Each row is a point on a tangle of strands that fork, close into loops and nearly touch. The rows are in no order.
Two points are linked if the straight distance between their rows is under 124. Some points are linked to none.
Z_474: [  7  36  18   1  27  -9  50 -15  72 -23  -8 -27   2  -5  28  56   0  20
 -18  30  -8  -6  -8]
Z_943: [ 27  -7  28 -14  12 -20  -8  -8 -76 -34  -4  15 -30  38 -21 -43   1 -38
 -28  24  24  38 -73]
Z_971: [-24  44 -38 -46  -7  28   7 -43  93  11   8  -4  31 -72  24  46  28 -20
  -6  -1  19 -13  16]
Z_932: [ 45   8  21  -9  39  -2  36  -5 -76   7 -22 -26 -12 -29  26 -59  17  17
  43   6  10  40  -6]
Z_404: [ 53  -5 -49 -19  30  33  43  26 -27  30  52   0  15 -32  11 -31  -9 -12
   3   3  16  52   8]
Z_435: [ -2  -3 -63   8 -12 -10 -13  24 -18  29  14  21 -12 -19  76 -49  35  23
   8  -9 -18  14  39]
Z_97: [  39   28   91   16   12  -13  -21  -25 -108  -14   24    7    9   14
    2  -26   23   30   21  -23   72   25  -35]
Z_297: [-22 -31 -14  10 -30  47  -7  25 -14  -8 -19 -15 -36 -27 -26  32 -63 -33
   0  10 -48  -1   3]
Z_672: [ -5 -20  43 -20   8  13  -5 -14 -35 -30 -16  -4  24  18  75  -1 -58  24
  16 -21   0  43 -28]
Z_928: [-21  24  -9 -18  -6 -27  -5   0  32   5   2  -9  22   5  -2  53 -72  26
  37 -17 -63  11   3]
Z_788: [-13  35 -18 -44  42 -17  53  25  67  -2 -30 -20   4   5  37  56   9  16
   3  -3  12 -17  42]
Z_941: [ 16  36 -37 -42 -16 -14  21  28  41  22  -4 -12   8  10  17  -4 -27 -23
 -21   4 -56  39  28]
Z_425: [ 26  -7  12  23  -4 -22 -29  -2 -80   5  40  43  17  -8  19 -15 -15 -21
   3  -7  -2  12 -85]
Z_2: [-25  28   9 -52  -7 -14  44 -38  28  -5 -11 -36  66 -12  40  46   8   2
 -13  14  37  47   7]
Z_987: [-35 -30  19  19 -16  29 -14 -32   1 -45 -52 -17  23  54   9 -15 -12  35
 -22 -11  -4  11 -14]
Z_649: [ 13  29  37 -28  19  19 -17  23  33  21  -4 -37 -31  -1 -31 -18  40 -59
  -4  16 -35 -34 -41]
Z_200: [-24  58 -27   9 -39  -2  29  15  37  -4  12  -1 -27  15  13   8 -28 -31
   7 -76 -27 -14  97]
Z_100: [-13   9 -10  46  16  16  16  -5 -53  29 -21  61   9 -12  39  23 -13  52
  16 -33  27  47 -45]
Z_967: [ 15 -16  -2   5  41  21  19  -9  22  20  50 -26  -1  24  30 -61  34  23
 -22  18   6 -27 -18]
Z_325: [  4   4  17 -36  30 -26  54 -78 -55   9  41  -4  17 -41  20  -2   5  41
 -14  22  77  54   4]
Z_753: [  3   3   8   0 -22 -70 -23  -1  15   9  -5  31  23   9  18  61 -42  24
   9 -10 -41 -27  12]
Z_671: [ -3  22 -27 -52  50  28  35  22   0  42   1 -40  14 -44  43   0  20 -29
  26 -13  24 -25  41]
Z_723: [ -11   33   60    8   19   -9    3  -63 -107    0   41  -10   26  -23
   52  -15   15   26    8  -29   57   19  -18]
Z_544: [ 44  15 -14  61 -26   3  16   6  42 -36   5  43  -1  16  33 -29   4  12
 -43 -11 -11  -4  33]
Z_631: [ 19 -14  16  -8  -3  14   3  28  29  42 -35  14 -12 -21 -39  11 -53  -9
   2 -29 -18 -22  72]
Z_625: [ 44  -7  50  34  10 -16 -17   8 -64   8   3  51  17  30  26  -7  54  35
   5  -8  58  18 -50]
Z_146: [  5 -66  36  13  -7  -1 -49 -21  23 -58 -13   7 -16  34 -27 -32   2   7
   0  45  56  -8 -31]
Z_433: [-28  -6  16  23 -52   9 -21  -4  -3 -29 -68 -31  14   7   6  72  16   3
 -22   8 -30 -28  17]
Z_824: [ 11  21  -1  55 -42  11  11  22  37 -25   7  27 -18 -16  -9 -73 -12 -26
  -5 -23 -27 -20  19]
Z_949: [-17  29 -55  17 -28  -9  65  33  25  14  39  14 -42 -12  -7 -30  -4 -41
 -54  -3 -28   9  32]
Z_124: [-35 -10 -36  38 -39 -26 -61  19 -33 -18  -7  58  17  40   1 -14  11  16
   4 -24 -13   5 -56]
Z_974: [ -5 -20  18 -12 -21  -6 -37  11  37  12 -33   5 -18 -32 -40 -10 -34  12
  71  -9 -32 -33  49]
Z_627: [ 23 -29  31  -2  -9 -30 -22  51  36   0  -8  16  16   9 -87  43  -6 -15
  25  22  21 -41  -3]
Z_277: [ 17  -3  45   3  29   2 -23 -36 -84  23  37   1  35 -19  44 -26 -14 -12
  23 -34  11  -7 -47]
Z_666: [-43 -21 -31  24  11  -8 -13   1  -8 -32  -6  42 -36  15 -11  29 -84  25
  -3 -13 -32 -10 -37]
Z_674: [-15   7 -42  72 -41  19  21  18  12  14  47  43 -41  13  -6 -16 -23  43
   4 -70  11   6  64]
Z_871: [  9 -26 -16 -15  10  29  26   6 -11  32  21 -17  64 -16  17  52 -39   4
 -15  -2  18  26   9]
Z_121: [-27 -36  35  36   1  27  -7  -3 -23 -25 -31 -23  23  35  21 -32  50  35
   3 -10  26 -16 -35]
Z_525: [-21 -18 -40  30 -52  31 -29 -28  24  22   9   4  38  25 -10 -56 -10  17
 -35 -20 -39  -6  34]
Z_92: [  4  16 -17  11 -86   8 -51  34  23 -45  11  -5 -15  36 -76  22  -1 -15
  58  -7 -36 -15  78]
Z_515: [-11  -8 -53 -41  32   5  38 -44 -28 -10  12  27  -5 -34  39   9  53  12
 -30  19  82   2 -10]
Z_702: [ -3 -19 -31  33 -82  41 -34  12  20  17  24 -27   9   5 -28 -11   2  -9
 -21   5 -50 -10  51]
Z_93: [ -7  66 -26 -11 -24  15  -5  -2  91  42   7 -10  13 -48  -1  51  27 -15
 -13 -36 -25  -1  66]
Z_159: [  11  -19   48   -2   13   27   36   -8 -101  -20   -9  -55   -3   25
  -12  -24   43    9  -21   16   46   31  -12]
Z_301: [  6  15 -12 -40  46 -53  55  -9 -42  44 -13  -8  26  11  15 -39  64   2
 -10   2  42   6   6]
Z_957: [ -6 -26  60   7  21 -23  13 -40 -29  12  71 -21  20  30  -2   1   8  48
 -23  19  34 -16 -48]
Z_727: [ 62  18  43 -26  42 -24  31  14 -71  12   3 -58  -8  -8 -50  -8  17 -26
  18  15  25 -16 -14]
Z_944: [ 45   8  28  13  15  17  38 -37 -97 -15  16 -29   4 -10  28 -12  69  18
 -25  16  82  46   5]
Z_910: [ 17 -22  69 -52  17 -21 -21   8 -68  -2  10 -67 -29  19 -40   3  29 -36
  15  44  23  -9 -31]
Z_372: [-23  39 -38  24  50  18  35 -19 -46  33  19  34  17 -30  50   3  23  35
  27 -30  50  24 -54]
Z_12: [-22 -44  59 -17 -28  -5 -20 -38  -9 -45 -38 -12  19  33 -39 -23 -23  -1
 -17  28  27  36 -36]
Z_338: [-21  28   5  27 -29  38   9  11  63  19  21 -16 -37 -26 -43 -58 -21 -33
  -5 -20 -45 -27  20]
Z_471: [ -4 -45  49 -23  34  20  -4  10 -85 -26  -8 -50 -29  36 -38 -29  22   6
  24  22  48   2 -35]
Z_613: [-18 -20  28  18  -6   2 -39  27 -21  -9 -14  -5  36   4  -2  13  24 -41
  17 -14  12 -69 -40]
Z_939: [ -2 -53   8   6 -23  -4 -72   2  50 -45  -7  -2 -27  33 -28  -4  -7   1
  15  34  -1 -41  17]
Z_363: [-28 -23 -69  20  -8  -1   9 -12 -24   9 -42  33  16   1  36  16  12  59
 -23 -21   4  14  62]
Z_862: [  2  -7  43 -39  44   1 -20  -9  38   3  -7  19  18  32 -43 -17 -66 -18
   9 -21  11 -13 -38]
Z_499: [ -9  47 -10  13 -38  -1 -25 -13  17 -54 -35  18 -42  30 -21  54 -42 -15
   8 -16 -70 -10  66]
Z_623: [-17  30 -29   9 -35  -9 -40 -11  42 -40  20   5   2  89 -23 -18   3  21
  25 -24 -62 -41  48]
Z_6: [ 35   0  31  42  10  39  18 -17 -10  -4  40 -26  46 -43   2   3 -13 -16
   8   5   4 -18 -38]
Z_238: [ -8 -29 -21  37 -54   4 -62  -5  32 -50  -3  41 -37  25 -58  -6 -31 -32
 -12  -1  -7 -36  49]
Z_758: [ 45   0  98  -1  -7 -23   7 -41 -41   4  11 -18  57 -30   3 -24  19   6
  22   8  26   4  -3]
Z_99: [ 14   5 -23 -23   2  -5   5  36  -1 -16 -28  12 -24  20  42 -11 -49 -32
 -30  -7 -53  25  11]
Z_573: [ 60  -5  46  20  17 -39  -2  24 -15 -25  12  37  19  31   2 -34  44  -1
  -2   5  24 -21 -49]
Z_77: [-39  -1 -93  10  12  30  22 -11  47  13  25  28   7  27  14 -34  29  41
 -39 -32  35  -8  37]
Z_395: [ -8  15 -24 -40  35 -26  76 -21  10  22   2 -39  -3 -34   4  -1  -1  17
  11  47  -6  36  -9]
Z_899: [-24  -4  19 -25 -14  -5 -72 -15  43  11 -35  -1 -52 -32 -43  76 -17 -13
  12  14 -40   9 -19]
Z_934: [ 17 -62  34   3   0 -14 -36  22 -26 -31 -34  19   3 -37   0  21 -32   2
  67  10  31 -18  -2]
Z_975: [ -2  -9  50 -29 -57 -18 -49 -23   7 -12 -50 -12  51  14 -28 -15  -5 -36
   5   8 -16  30 -27]
Z_905: [ 22 -25  12  25  41  36   5  -6 -24  10   3  -3 -23  28  38 -58  58  51
  -2   8  28   6 -28]
Z_600: [ 28  -9 -34  14  10  25  31  58 -41 -13 -29  28 -23  13  29   7 -20 -16
 -38 -15  -7  34  17]
Z_193: [-14  37   7  -6  14  -2  45 -73  25  51   3 -21  16 -53 -21  -1  30 -38
 -53  30  -2  -7 -20]
Z_894: [  2  33 -26  21  14  11  69   2 -21  10 -27   0  43 -39  -7 -28  43 -41
 -16 -10  18   3   1]
Z_822: [  0 -33  13  17  50   6  33  19 -58  -7 -13  -3 -34  -2 -61 -26   0  10
  21  15  21  -7 -47]
Z_25: [-23  27 -17 -26 -22 -47 -82   7  69 -22 -23  18 -59 -22 -51  43 -33 -57
  36  28 -13   9   5]
Z_388: [-19  15  19 -11 -22  -7 -15  -3 -21  40  14 -39  38 -14  31  61  29 -40
 -23  12 -27 -13 -41]
Z_945: [ 48  27   4  10  72  46  19  -9 -58  21  -3  -4 -25  -4  36 -58  36  30
  36 -19  49  28 -26]
Z_444: [ 13 -28  35  15  36  13 -16 -33 -16 -21 -21  47 -43   7  14 -64 -36  11
 -15  -4  13  10 -47]
Z_828: [ -8   8 -40  69 -46   2  -7   7 -23 -13  16  29  32   4  22 -21  31  42
   9  -2 -20  33 -55]
Z_482: [ -3 -10   8 -43   4  23 -13  31  -4   4 -12 -45 -20   5 -32 -37  -4 -39
  31  29 -33   5 -32]
Z_707: [ -5  21   6  22  -9 -38  32  58  23 -57 -43   4 -25  -4 -19  10  -4  12
  44   4 -27 -25  19]
Z_310: [ 37  -3  49 -11  19 -20   6 -21 -38  10  25   0 -15 -20  12  43 -42 -45
 -44  19 -15 -12 -49]
Z_15: [ 44 -50  25  42 -15   3  -8  29 -43  -3 -29  24  38 -28   9  -2  17  23
  21  -6  18  -6  17]
Z_157: [ 22  51 -19  40 -42  -4  26   4  19 -64  10  31 -30  41  -2  18 -41  -2
   5 -44 -40   3 100]
Z_217: [  8   8   3  23 -74  13 -50  11  40  -1  23 -11  -9 -23 -18  44  -6 -28
 -11  19 -63 -15  -1]
Z_659: [  1 -32  31 -49   6  25 -49 -11  59 -14 -47 -17 -37  40 -45   6 -30 -33
 -31  25  -7  13  -9]
Z_615: [ 39  -6 -59 -51  39 -23  27 -28 -40  31  51  16 -14 -55  41  -6  38 -22
 -21  25  51  -1  11]
Z_809: [ 11 -28  72 -42   7 -37   4   6  -4 -12 -39 -28 -16  24  11  16   3  19
   5  28  -3  -1   1]
Z_280: [-30  58 -66 -13 -28 -23  47 -16  47  17   3   4  -4 -28   1   0  -1 -32
 -50  19 -41  16  25]
Z_343: [ 15  -2  -5  -3 -54 -35 -49  -3  19 -26  15  17  -2  19   9  -2 -35 -26
 -27  22 -64  -7 -32]
Z_726: [-17 -17  -1 -27  37   2 -17  29  19 -18 -21  20  31  54 -34 -33 -51   9
  44 -49  15   6 -29]
Z_36: [  1  13  16 -39   5  11 -34  23  38  73   1 -44 -10 -36  13  50  60  -7
  -2   1 -38  -7  17]
Z_578: [ 31 -16 109 -19  -3 -40 -21 -51 -47 -29  14   4   6 -20  -4 -26 -23  -3
  22  24  35   8 -35]
Z_785: [ 49 -28  59  -3  -6 -19 -34 -18 -31 -28  17  13 -14 -36 -17  16 -35 -57
   4  44  15 -12 -45]
Z_591: [ -6 -16  12 -40  20   5   1 -18  46  24 -38 -13 -17  56 -18  17 -34  14
 -56   5 -21   0  12]
Z_345: [ 21  16  43 -29 -12   5 -73  -7  74 -30 -56  -8 -20  46 -28  55  15  -9
 -21  -6 -29  11  10]
Z_719: [-13  10  80 -22  14 -13  31 -44   7  36  27 -40  34  15  -3  35  22   7
 -40  15  28  -6 -16]
Z_209: [ 18 -18   3  14   2  13  15  12  18  32  -6  23  46 -25 -29  61 -71   1
 -10 -32  -9 -13  33]
Z_266: [-12 -43  17 -25  -2   3 -66  14  18 -13 -49  -2   2 -24 -31   8 -41 -27
  75   9  24 -14  28]
Z_268: [-21 -10 -20  27  31  36  12  11  26 -16  -2 -14 -32  45  25 -18   2  13
 -48  -5 -17 -28 -18]
Z_308: [  7   1  88 -31 -19  -1 -57 -15  41  27 -62 -11  12  10 -29  45  54 -16
 -34  -8   0   8   0]
Z_426: [ -38    1   26  -28  -44   -2 -100  -15   46  -11  -37  -29   36    4
  -42   30    8  -46   39    2    2   18  -40]
Z_677: [-29  15 -18  50 -35  20  11  10 -18 -15 -38   2  47 -21  16  51  -2 -28
 -24 -20 -25 -30  13]
Z_38: [-30  15  27   7   6  31 -20  29  28   7 -36 -27  -8   8 -21  13  38 -50
  -9 -18 -19 -71 -20]
Z_275: [ 52  -1  24   9  55 -29  40 -34 -70  23  49 -17 -27 -20  -1  29 -19  -6
 -39  21  26 -13 -25]
Z_418: [-17  -2   2 -54  30  14  38 -17 -32  -5  41 -62  39  30  40  -7  71   8
 -23  18  78  19  -4]
Z_450: [-44  -5  36 -19  26  13  32 -36 -14  68 -29 -57  -8 -47 -19  54  16   4
  -1  15  -6 -20   4]
Z_661: [-25  -6  14  16  14  -4   3 -26 -62   1 -33  24  19  -9  85  11  -8  34
  -6 -26  13  28 -15]
Z_377: [-48   8  30 -22   9 -17  -6  -5  -2  41 -57 -26 -22 -45 -19  55  -4  -9
  24   5 -42 -19 -14]
Z_587: [  1  19  -7  19  31  -9  58 -46  28  46  18  14  -1 -36 -27 -47 -10  -9
 -44  11 -10 -14  -8]
Z_237: [  6 -18 -10  -2 -17 -38 -44   2   6 -58  -9  48 -15  13  -9 -19 -46 -34
   4  27  -6  22 -43]
Z_327: [ 26   8 -39   1  18  17  49  25  19  22  57 -13 -29 -19   5  10   2 -37
 -56  39 -13 -11   1]
Z_555: [-22  -8 -91 -26  27  45  42 -38  -2  -5  53  21  -4 -66   7 -10  28  18
  11   3  68   6 -24]
Z_50: [  4  45   0  18 -79  31 -49   7  48 -14  -2 -31 -37   2 -50  29  21   2
  43 -16 -71   2  81]
Z_857: [-35 -49  60 -32 -14 -32 -53 -13 -42   1  13 -21  35   2 -50  13   0 -16
  55  31  61 -14 -34]
Z_878: [ -2   4 -37  -4  52  -1  87  -5 -33  22  -7 -18  -4 -37  -6 -31  15  41
  38  10  22  47  -8]
Z_443: [ 19 -15 -33  -7 -14 -51  24  33  11   4  -9  10  24  55   8   0  30  30
 -43  21 -11  20  20]
Z_400: [-23  -6 -63  12  -3  24  41   6  28  -3  22   6   2 -48  30  32   0   1
 -21  -2  25 -19  47]
Z_427: [ 41 -18   5  24  63   5   7 -12 -64  38  44   1 -43 -34   6  -4  -8   5
  -2  -5  11 -45 -21]
Z_830: [-11   5   7  29  12  32   4  -2  69 -19  14  -1 -15   4  -3 -29 -48  45
  35 -36 -26 -41  43]
Z_688: [-14 -30 -44  21 -26  -3 -56   7 -37 -30 -34  27 -35  23  48 -14 -25  47
  27 -13 -47  13  18]
Z_500: [  2  -3 -36  58 -64 -27   0  10  21 -20  52   6  24 -15  -4 -26   0  38
  19  20 -54  11 -16]
Z_470: [  5 -38  46 -19  41 -25   0 -12 -30  34 -13  34  21  40  -1 -27 -18  53
   2 -24  32  18 -12]
Z_335: [-12  10 -37  46  21  -4 -14  18   7  -7 -10  75 -47  63  19   1 -21  70
 -14 -40  -4  -1   1]
Z_333: [-43  -7 -62  17 -43   8 -49  24 -21 -64 -28  16 -32  39 -14 -33 -27  28
  69 -28 -31  17  26]
Z_694: [-14 -30 -48  50 -45 -11 -77  -4   9 -66   1  63 -41  22 -29 -32 -28 -14
  -3  17  22   8   1]
Z_504: [-25  34 -70  79 -44  42  25  40 -13   8  25  49 -19 -14  26   0  15  25
   4 -56  26  37  37]
Z_736: [-19  37 -17   9  25   7  36  23  37   7  -6  21 -38 -19  32 -34 -41   2
  14 -57 -23 -29  64]
Z_897: [-27  25 -72  34  40  30  39  -9   3  27  61  32 -32 -35  32 -22  26  50
  25   2  36  18 -39]
Z_522: [ -4  11 -17 -46  25  30   7  15  27  78  15 -29 -20 -51  22  21  12 -36
 -14   4 -21 -32  49]
Z_787: [ 16 -10 -11   1 -13  34  16  51  -6   9   6 -23 -40 -23 -33  -1 -12 -58
 -24  30 -48   6   3]
Z_829: [ -9   5 -14  32 -38 -10 -30 -14   1 -78 -55   9 -15  45   8  42 -11   8
 -23  14 -52 -22  26]
Z_486: [-23  26 -19 -28 -37  -2 -52   6  39 -27 -38 -13  11  48 -36 -18 -20 -13
  34 -26 -55  -5  24]
Z_57: [ 49  27 -32 -17  54 -23   5  -8 -93  37  67 -17  -5  19  28 -10  45   3
 -12 -13  52  25 -34]
Z_991: [  2  49  -9 -34 -36 -12 -92  -8  65 -54 -52  10 -10  62 -47  21   2 -44
  22  -1 -26  12  33]
Z_698: [-12  44 -43   1 -33  24 -11 -22  50 -12  30 -14  13  71   0  17  -2  29
  14 -25 -53 -18 100]
Z_733: [ 28 -37 -20  47 -23   5  13  46 -12 -35 -26  26  13   5 -18  12 -16  70
  36  -6  -1  31  18]
Z_431: [  9   6  37  -2  37   5  54 -10 -53  32  -9 -62  27 -37 -38  24  26  -7
  22  10  26 -22   0]
Z_892: [ 44 -40  75 -29 -19  13 -49 -17  17  41 -22  -4   5  -8 -59  19   7 -40
 -28  31   9  -7   0]
Z_236: [-13 -23 -37 -44  -5  -7  33 -21 -13  -2   8  -8  65 -18  49  43   8  27
  -2   6  59  52  15]
Z_517: [  0 -36 -10   7   2  -2 -25  23   0  15  35  18 -15   4   3 -36 -26  10
  20  -7 -26 -28 -14]
Z_258: [ -1  17 -19  21  10 -12  43 -33   8 -11  50   8  59  14  31 -27  30  30
 -32  13  34  36 -62]
Z_832: [ 23  -4 -49  -4  11  37  49   5   3  19   6  22   4 -48  20 -34 -46  12
  -3 -11   4  59  47]
Z_711: [  5  -4 -45   2 -21 -13 -28  56  -5  -8 -10   4   2  16  57 -25   7  32
  37 -20 -41   0  55]
Z_594: [-36 -12  71 -46 -21  -6 -72 -14   1  13 -16 -36  24  -7 -71  28  27 -50
  38  21  49  19 -47]
Z_39: [  9  34  36 -45  40  30  28 -28   9   3  32 -47  59   5  55 -26  -1 -19
  -1  -5  23  21 -29]
Z_60: [ 46 -20  35 -20  10   0  22 -36 -37  32 -10 -17  13 -39  43   5  12 -23
 -46  32  24   8  39]
Z_247: [ 31  -9  40   3  -9 -16   9 -37  32   5  24  -3  53  14  36   9 -10  13
 -50  16   7  -1  -5]
Z_548: [ 25  28  37 -43  36   6   8   6  27  23   2  -8  46  26  15 -25 -35 -38
  -7 -33 -19   1 -31]
Z_339: [-25  32 -27  54 -58  11   6  12  22  -8  20  -4   7 -29   4  67 -21 -12
 -10 -15 -44 -30  43]
Z_3: [ 10  21  -9 -11 -40  -3 -41  22  21 -49 -34  21 -19   0 -40  68 -79 -36
  29  -9 -49  21  37]
Z_761: [ -3  10 -41  49 -31 -16  34   7  51   0  52  -6  58 -25  -1   5  25  43
  28  10  -3 -17  10]
Z_657: [ -9  21 -11  16  29 -43  56  44  -6  38   3  14 -11 -23 -30  13  17 -15
   2  -5 -16 -55  12]
Z_452: [  9  11 -41  58  14  22  26  54 -12 -10  13  32 -60  16  39  -1  26  54
   1  16   4  28 -30]
Z_65: [ -4  -8 -16  23  29   2 -16  15 -10  21 -19  89 -48  34 -10 -42 -28  25
 -13 -33   7  15 -39]
Z_782: [ 58  24 -62 -24  60   3  43   5 -40  26  57   8 -32  -6  29 -33  20  -3
 -16  19  38  48 -21]
Z_984: [-31 -14  -5   6 -22 -15  -7 -12 -46   5  31 -14  34  12  30   6   1 -16
 -23   8 -28   6 -69]
Z_867: [-14 -20   2  -5  52 -13  33   6 -42  43  -6   0 -49 -29 -30   0 -25 -10
   2  10 -18 -42 -17]
Z_9: [ -2 -30  29 -42  34 -28  21  22 -22  34 -13 -38   6  44  14 -18  58  18
 -12  20  15 -22  12]
Z_51: [ 62 -13  16  -1  16  13  24 -29 -48   8   3  16  16 -24  66  -8  36  11
 -36  13  63  45  24]
Z_187: [-47 -46   2   8  -2 -24 -67   3 -50 -21 -19  32  11  27 -12 -15   8 -27
  13  -5  44 -21 -64]
Z_168: [-35   3 -12 -40 -22  22 -46  32  24   2 -51 -47 -32  22 -34   6  -1 -19
  27   5 -62   4  11]
Z_669: [-32  12 -51  18  28   7  35  15  49  -2   5   6  -4  65   2  -9   9  27
 -48 -34   1 -43  22]
Z_626: [-31   6 -63 -71  42   2  58 -33  51   8  14 -25 -28 -37  22 -14   7  12
  -9  38  14   6  15]
Z_977: [ -3 -18 104 -67  -1 -16 -33  -2 -41 -24  -9 -34 -31  37   4   4  10 -30
 -18  43  23  11 -12]
Z_718: [  3 -41 -26  15 -12  22   2  74  -6 -40 -15  -2 -11  10 -52  18 -44  24
  58 -11   0  14  19]
Z_611: [  5  -2  35 -53  25   3 -21 -33  63  58   7 -25 -12   7  21  55 -27  14
 -42  12 -26   6   5]
Z_696: [ -3   5  17 -18   0 -24 -13  16  22 -12  17   9  -3 -24 -31  37 -77 -21
  51  10 -33   3 -42]
Z_196: [  0  29   8  -5  -3 -55   8  37  36  43  14   8  26 -13  -9  44   9  -7
  11  -1 -30 -43   4]
Z_139: [-17  -6 -29   0   7 -12   3 -16 -45  33   3   0  26 -42  77 -19  30   7
  10  -5  -1  -8   3]
Z_848: [ 47 -13  -9  23  -5 -36 -20  56  -6 -47 -12  63 -25  32  18 -25  11  -2
  -5   5   0  11 -29]
Z_309: [-58 -18 -44   8  -2  19 -52  43 -14 -48 -50  21 -14  31 -13 -40 -11 -23
  47 -41   4 -13  -2]
Z_610: [ 11  43  10   0 -23  25 -53  25  72  28 -15 -21 -34 -24 -14  49  56   5
   5 -39 -59  10  56]
Z_113: [-20 -13  32  17  36   2   1 -25   6 -11 -17  21 -15  40  20 -34  -1  -2
 -60 -10  -6 -41 -53]
Z_713: [ 20  42   8  -8  47  21  56  -4 -14 -19  -9 -35  34  -4  38 -31  38 -41
 -19  -8  34   3 -19]
Z_296: [  6  -2  52 -20  11 -24  33   2  59 -15  -7 -56  -2  22   8  43  16  54
  14  44  -4   4  -3]
Z_811: [ -7 -30 -14  13   7  11   6  66 -33 -27  -4   6 -26 -32 -74 -15 -29 -20
  66  11   6   0 -20]
Z_317: [ 18  32 -25  -6  48  15  57  11  -7 -26  46 -13  37  -8  41  23  47 -35
 -23  -1  59 -13 -34]
Z_397: [  4   0 -64 -20  12 -50  51  11  -4  29 -10  45  42  16  10 -18  44  16
 -41 -10  39  25  24]
Z_64: [-11  10  -6  -9 -28  11 -56  24  67 -32  10   5 -56 -22 -58  -4 -59 -65
  29  20 -17   3   0]
Z_83: [ -7 -14 -52 -45  14 -26  14 -26  -4  43  48 -23  10 -42  47  -4  59  -3
  -3  45  11 -29   7]
Z_467: [-18 -13  76   4   6  -2  -8 -39  18 -15 -13 -38 -12 -24 -30  -4   5  -8
  18  34  -5 -37 -56]
Z_169: [-12   9  25   7 -25   9 -34 -10  70  24  11   3 -24 -35 -84 -37 -20 -43
  17  23 -35 -14 -30]
Z_437: [  6  -5  16   3  12 -16  23  -1  -2   7 -42   3 -10 -61   6 -27 -37  31
  54   4 -35  -2  31]
Z_274: [ 35  -9 -50  -1 -27 -16   0  17  37  -6  13   5  14  67  -1   8  -2  44
 -23   5 -30   8  84]
Z_606: [ 27  -1 -31  33  -6   4  21 -30  34  -7  32  46  32  -3  46 -19   2  22
 -52   6  18  26  -4]
Z_163: [-22  -2  23   6  13 -44  14 -38 -14  13  51   7  44  31  54 -19  49  58
 -18   7  40   9 -42]
Z_13: [-10  24 -52  69 -15  33  40  39 -32  16  18  38   2 -38   8 -24  38 -21
 -25 -27  19  12  -5]
Z_8: [-24   4  -9 -11  -7  13  16 -17  47  40 -19 -39  40  -5   3  -1  12  23
   1   1 -17  -6  22]
Z_295: [-27  26 -18 -50  10  27  30 -81  45  45   2 -20  21 -74  11  32   4 -29
 -33  16  16  10  -2]
Z_446: [-36  -8 -33  48 -72  17 -35  17  14 -51  12  13 -36  41 -67 -26  -3 -20
  27 -35  -4 -28  63]
Z_415: [-21 -15 -27  81 -58  11  10  48  -7 -23   8  32 -26  18 -61  -2   0  21
  17 -50   1 -24  45]

A fork is a point with three links, a tip a point with one. Leave the first point through the second and follow the links. Name the first fork or tip that comes.
Z_761, Z_500: Z_482
Z_388, Z_984: Z_237
Z_824, Z_338: Z_910
Z_486, Z_623: Z_809
Z_482, Z_649: Z_761

How many points has the smallest loop of links through each point below? Write 0 if it is on no loop.
Z_139: 9
Z_404: 0
Z_957: 6
Z_504: 0

A piece is two or more points that can be reached from each other along the links. Count, over all rows, the pieces, the separate loops (a circle has one, a figure eight two, a Y none), the forks (points with three links) and the tips (points with one).
pieces: 3
loops: 2
forks: 25
tips: 27
